Each row is a point on a tangle of strands that fork, close into loops and nearly touch. The rows are in no order.
Two points are linked if the straight distance between their rows is under 88.2. Some points are linked to none.
dekis: [ -6,   6,  12, -27,  44, -12,  -6,  35,  34,  39,   8,  21,  -1, -25,   0,
  62, -30,  36,  -7, -24,  46, -10]
vil: [ -4, -10, -36,  11,  37, -15, -30, -19,   4, -36,  -7,  10,   3,  21,  -7,
 -27,  -1, -16,  20,   9, -25,   4]
Lov: [ 34,  -4, -42,  16,  34,  24, -27, -15, -28, -14, -12,  14,  28,  54,  43,
 -12, -26,   9,  17, -12,  11,  41]
Faz: [  2,  19,   6, -10,  39,  16,  -4,  21,  37,  29,   2,   9,  29, -16, -27,
  52,   3,  38,  -2, -33,  24, -27]
bulol: [ -5, -24,  23, -32, -37, -15, -18,   3,  -3,  20, -54,  17,  -1,  16,  27,
 -37,  19,  -2, -21,  41, -23,  33]
zub: [-16,  26,  12, -44,  19, -13,  25,  26,  30,  42,   9,   6,  29, -49,  17,
  47, -14,  13, -12, -16, -13, -42]
bip: [ -4,  40,  21,  30,  23, -34,  21,  17, -16,  -7,  41,  11, -17,  17, -12,
  39,  18,  21,  30, -17,  30,  16]
pefi: [-20, -68,  16, -22, -41,   1, -25, -11,  -3,  16,   8, -23, -25, -63,  -5,
 -29,  -5, -64,  -2,  13, -11, -18]
sitob: [  8, -27,  15, -33, -38,  43,   8,  33,  49,  19,   4, -21, -16, -47,  15,
  -5, -42, -11, -49,  -7,  37,   4]
mutu: [-28, -11, -37, -45,  10,  35,   4,  -5,  52, -29, -17,  12,   4, -12,  -6,
 -12, -33,  -7, -34,  -4,  -3, -17]
zaso: [-21,  55, -16, -22,  34,  11,  33,  21,  19,  -5,  25,   7,  21,  33,   6,
  48, -22,  71,  -6,   2,  -2, -13]
soz: [ -8, -19, -11, -18,  -2,  19,   1, -10,  35, -45,  24,   5, -18,   7, -19,
  -4, -39, -13, -26,  -9,  16,  -7]
nim: [ -1,   1,  -2, -18,  -4,   0,   1,  25,  14,   3, -22,  12,  16, -15,  -1,
  -8,   4,  11, -24,  12,  -7,  -2]
bilig: [  3, -12,  32,  -2,  21, -55, -11,  -2,  -3, -27,  32,  21, -37,  28,  11,
   1,  -9, -26,  17,   5,  16,  30]
Gel: [-21, -43,  -2, -38, -24,  -5,   4, -24,  18, -47,  34, -18, -36, -26,   0,
 -20, -31, -64, -24,   4, -21, -27]
dazi: [ -5,  44, -13,  16,  10, -17,  19,  20, -18,   8, -19,   6,  41,   6,  -1,
  13,  24,  37,   2,  22, -42,   1]
vifaz: [ 37,  23,   2,  44,  -5,  32,  18, -24, -19, -26,  22, -12, -29,  54,  11,
  -9,  13,  17,  20,  -8,  42,  34]
neb: [-16, -13, -12,  49,  30, -26, -28, -22, -18, -16,  11,  13, -14,  -5, -59,
   3,  29, -35,  51,  -6, -24, -21]
Nesom: [ 13,  -5,  23,  -7, -38,  63,  17,  27,  37,  15,  -6, -10, -15, -22,  -4,
  10, -18,  23, -33, -14,  54,  14]
pez: [-24,  -2, -11,  10, -27, -12,  -3, -17, -15,   0, -25,  -5,   9, -29, -33,
 -34,  29, -30,   6,  15, -60, -23]
Paru: [ -7,   6, -31, -26,  21,  12,   9,   5,  18, -31,  -2,  21,  14,  44,  24,
  -6, -35,  26, -26,  -1,  12,  23]
Tofe: [ 19,   1, -43,  12,  35,  -7, -25, -23, -28, -22, -16,  13,  30,  44,  32,
 -24, -12,   0,  20,   1, -25,  20]
fizat: [-12,  27,  29,  -5, -14, -24,  31,  23,   0,  -8,  38,   7, -12,  -9,  10,
  17, -14,   8, -13,   0,   1,   3]
lilo: [-10,  39,   3,  25,   7, -25,  39,   6,   4,  21,  57, -33,   0, -57, -19,
  36,  11,  -1,   3, -40, -12, -59]
peve: [-20,  29,   2, -48,  -7,  17,  24,  35,  41,  44, -30,   7,  38, -28,  25,
  36, -11,  41, -34,   4, -24, -28]
sofe: [ 32,  39, -39,  52,  22,  23,   5, -17, -38, -15,   0, -25,  27,  37,  14,
  13,   0,  23,  43, -25, -15,  19]
vefoz: [-30, -18,  14,  36,   5, -47, -19, -18, -22,  -8,  33, -12, -28, -36, -41,
   1,  29, -52,  34,  -6, -35, -31]
dumez: [ 44, -23,  20,  17,  -1,  18, -27, -39, -36,  -4, -20,  -1, -15,  59,  36,
 -22,   4,  -1,  14,  21,  17,  48]
Mefod: [ 16,   7, -12,  22,  45,  24, -11,  14,   9,  16, -13,  12,  25,   6, -31,
  34,  24,  38,  32, -21,  31,  -7]
bobeb: [  6,  -1,  29,   2, -12, -37,  22,  33,  -9,  41,  36, -30,  -6, -70,  12,
   9,  -6, -26,  -8,  -5,  10, -18]
bal: [-18,  26, -13,  -9,  27, -43,  13,  27, -16, -16,   0,  30,  25,  50,  42,
  15,  -4,  40,   0,  35, -25,  25]
Bog: [ -2,  -1,  23,   8,   1, -56,  -6, -21, -23, -27,  27,   5, -37,  21, -12,
 -11,  11, -40,  18,  12, -20,   5]
kedef: [ 20,   3,  -4,  27, -27,  29,   9, -62, -22, -40,  17, -35, -16,  49, -19,
 -26,  17, -22,  19,  12,  -8,   6]
nedi: [-27,  35, -16,  -6,  14, -45,  12,  10,  -1,   1, -18,   8,  29,  -6,  -7,
  -2,  21,   5,   4,  19, -62, -13]
Pana: [ -6,  36, -43, -25,  45,  31,   9,   3,  26,   6,  -6,  15,  41,  43,  20,
  36, -24,  72,   2,  -9,  11, -14]
Vur: [ -1, -16,  19, -21, -57,  10,   1,  -3,  -5,  19, -54, -10,  -1, -10,   1,
 -55,  21,  -7, -32,  22, -23,  19]
zud: [-17,  24,  -9,  20,  -2, -42,   3, -16, -27,  -5,  -8,   0,  23,  -1, -33,
 -29,  30, -15,  17,  18, -57,  -6]
gapo: [ 31,  14, -68,  38,  28,  55,  -9, -38, -15, -26,  -4, -25,  34,  34,   0,
  -5, -14,  10,  34, -38,  -6,  -4]
kedot: [ -4,   4, -17, -13, -32,  32,  26, -19,   6, -28,  -9, -18,   6,  10,  -8,
 -40,  -1, -10, -28,  12, -33, -11]
bozi: [-15, -51, -22,  -4,  10,  -4, -45, -43,  -3, -42,  -9,  14, -22,  22, -21,
 -42,   4, -45,  15,  16, -18, -13]
poguk: [  0,  12, -54, -30,  44,  52,  -6,  -6,  35,   5, -42,  15,  58,  29,  12,
  11, -21,  40, -10, -10,  18, -20]
Roket: [ 38,  27, -12,  45,  29,  22,  -3, -17, -27, -22,  17,  -4,  -2,  41,  10,
   4,   5,  23,  47, -21,  31,  36]
tas: [  9, -22,  17,  -4,   4, -19, -19,   5,   4, -19,   1,  33, -27,  21,  11,
  -5, -10,  -8,  -6,   4,  26,  40]
revet: [ 11, -33,  28, -37, -54,  10,  20,  14,  28,   2,  28, -30, -31, -32,  16,
 -18, -48, -38, -40,   5,  24,   7]
Favo: [-12,   3,  25, -18,   6, -40,   2,  47,   1,  16,  23,  15, -19, -21,  22,
  24, -16,   8, -15,  -1,  19,  14]
goze: [ 28,   8,  10,  25, -10,  27,  -6,  13, -24,  13, -24,  13,  10,  24,  23,
  -3,  23,  41,   1,  18,  17,  38]
malol: [ -4,  10,   6,  17,  -8, -37,  30,   6, -14,  17,  48, -34,  -6, -66, -11,
   7,   5, -24,  -2, -21, -13, -42]
Fudit: [  7,   4,  45,  26, -33, -41,  -6,  -8, -42,  24, -12,   0, -20,  -1,  -9,
 -14,  49, -10,  23,  13,  -6,  18]
Regu: [ 20, -11,  65,  11, -53,  -7,  -8,  -4, -35,  34, -28, -17, -20,   1,  -8,
 -18,  45,  -3,   3,  22,   4,  35]
dode: [ 19,  18,  -6,  36, -21,  26,  35, -25,  -8, -35,  14, -17, -13,  38, -12,
 -14,   5,   6,  10,  -3,   4,   5]
Tivot: [ -8, -32,   5, -25,  24,  -6,  -9,  21,  28,  27,  30,  -2,  -7, -64,   7,
  23, -30, -32, -11, -11,  25, -35]
duvu: [-15, -45,  19, -19, -24, -17, -33, -37, -10, -13, -22,   3, -28,  12, -13,
 -45,  15, -41,   0,  27, -26,   3]
Seg: [  6, -49,  -5, -20, -34,  49, -18, -14,  25, -21, -35,   4, -18,  13,  -1,
 -42, -22, -14, -39,   1,  33,  18]
Gune: [  7,  40,  33,  31, -13, -42,  39,  12, -28,  -7,  51, -11, -31,   1, -12,
  17,  12,  -3,   2,  -8,   7,   1]
galid: [ -7,  35,  -8,  32,  18, -30,   7,  27, -32,   2,  -6,  13,  31,  34,  25,
  26,  18,  48,  35,  31, -30,  24]
fimev: [ 19,   0,  29,   6, -44,  38,  19,  27,  15,  32, -18, -19,  -2, -35, -14,
  13,  16,  17, -33, -21,  31,   4]
tal: [ 18,  -1,  31,  20, -23,  21,   7,  25,   4,  44, -15, -12,   4, -67, -31,
  16,  30,   1,  -1, -22,  21, -18]
Vok: [-15, -13,  -7, -20,  31, -15, -24,  22,  29,   0,   8,  18, -10, -25, -12,
  19, -14, -20,  -3, -21,  20, -27]
ruzez: [-35,  23,  -5, -34,  30, -40,   7,  51,  14,   9,  -9,  40,  28,   5,  41,
  25,  -7,  40, -20,  26, -23,   2]
Vugom: [  8, -35,   7, -16, -27,  23, -12, -34,  23, -39,  13,   4, -46,  32,  -1,
 -29, -31, -31, -31,   4,  38,  11]
Tifot: [ -1, -20,   4,  31, -19,  15, -12,   3,  -7,  35, -37,  -7,   6, -49, -48,
  -4,  45,  -7,  12, -23,  -5, -19]
Munit: [  5, -23,  -4, -33,   1,  -4, -29, -13, -12,  -3, -48,  29,   4,  30,  39,
 -50,  -8, -17, -14,  35, -13,  36]
duka: [-15, -26,  -1, -48, -48,   7,  23,  -8,  19, -23,  18, -20, -26, -30,   9,
 -31, -38, -51, -38,   8,  -5,  -7]
gofo: [-17,  37,   6, -23,   3,   5,  28,  38,  24,  25,  18,  16,  17,  17,  20,
  64, -28,  74, -18,  -5,  15, -10]
pobos: [ -7, -48,   8,  29, -33,  23, -37, -31, -13,   1, -16, -11, -33,  -7, -47,
 -13,  32, -31,  26,  -7,   4, -10]
vafu: [ 21, -35,   3,  -4,  16,   6, -45, -18,  -5, -12, -24,  21, -19,  44,  22,
 -28, -12, -14,   4,  21,  28,  43]
Darul: [ -2,  -1, -46, -23,  12,  61,   4, -19,  31, -12, -48,  12,  36,   8,  -5,
 -11,  -8,  16, -28,  -3,  -4, -24]
baru: [ -5,  15,  36,  14,  24, -51,   1,  46, -17,  14,  29,  38, -17,   4,  15,
  39,   1,  22,  13,  -1,  31,  32]
rugi: [ 40,  18, -29,  29,   6,  40,  -8, -26, -51, -18,   5, -15,  12,  68,  70,
  -3, -35,  15,  12, -12,  11,  41]
dife: [  1,  -5, -43,  35,  55,  15, -25, -13,   6, -21,   0,  11,  22,   9, -36,
  18,  12,   6,  41, -29,  17, -16]
ris: [ -4,  24, -41, -11,  -5,  43,  21,  -2,  19,   7, -58,  -1,  59,   1,  -2,
 -10,  20,  33, -23,  12, -40, -23]
gode: [ 12,  37, -21,  44,  10,  10,  22,  -2, -19,   0,  -7, -19,  31,  14, -19,
   5,  31,  31,  25,   0, -21,   6]
ridir: [-22, -57,  26, -43, -38, -18, -34, -12,  -5,  13, -19,  -7, -26, -27,   3,
 -37,   6, -56,  -9,  13, -17,   7]
situ: [  4, -24,  45, -14, -68,  11,  -2,   8, -14,  42, -35, -19, -12, -30,  -5,
 -34,  30, -15, -14,  11,  -8,  12]
ludot: [-13, -44,   6,   1, -22,  -9, -18,   6,  -8,  30, -11, -22,  -7, -60, -33,
  -6,  23, -39,  -1,  -8, -12, -21]
Mif: [ -4, -26,   2, -21,   0, -14,  10,  19,  19,  48,  35, -31,   9, -83,  33,
   4, -31, -31, -11,   9,  24, -39]
gop: [-16,  39,  22, -36,   9, -24,  25,  44,  16,  54,  29,   7,  16, -31,  41,
  61, -26,  44, -17,  -5,   3, -22]
zis: [-17,  63,   8,  25,  12, -42,  53,  17,  -7,  14,  38, -10,   9, -25, -17,
  43,  12,  15,   7, -20, -22, -36]
noki: [-16,  -6, -27,  -5,  60,  -9, -29,   0,  26, -24,  16,  29,   8,   3, -31,
  17, -11,  -2,  18, -26,  11, -23]
Marip: [ 38, -14,  17,  19, -25,  23, -14, -67, -25, -20, -10, -28, -33,  55,  -2,
 -37,  19, -14,  13,  22,  19,  22]
Sitet: [  6,   2,   9,  46,  13, -27, -17, -32, -24, -37,  23,  -7, -28,  24, -31,
   3,  26, -27,  52,  -1,   0,   5]

A fork is a point with three links, a tip a point with one. Leave the first point through the second and follow the links. Name the first fork or tip that comes.
bobeb, Mif -> dekis
peve, zub -> Darul
Gel, duka -> rugi
dife, noki -> zis
pefi, ludot -> Gel
Darul, poguk -> peve

A piece is two or more points that can be reached from each other along the links. Count, over all rows, the pieces, the separate loops (a circle has one, a figure eight two, a Y none), the forks (points with three links) and the tips (points with one).
pieces -> 5
loops -> 1
forks -> 4
tips -> 12

A tip is a point with one link. Name the tips that can be reached along the links from each point below, in the order of the rows.
bobeb -> dekis, zis
vafu -> pez, vefoz, gapo, Fudit, ruzez
pefi -> Gel, rugi
Pana -> peve, Seg, ris

Name the points in between on the shortest way along the links from the first point to the second, in order.
pez, Munit -> zud > nedi > dazi > gode > sofe > Roket > vifaz > dode > kedef > Marip > dumez > vafu
tal, Tofe -> Tifot > ludot > pefi > ridir > duvu > bozi > vil
bulol, neb -> Munit > vafu > tas > bilig > Bog > Sitet
zub, Vugom -> gop > gofo > zaso > Pana > poguk > Darul > mutu > soz
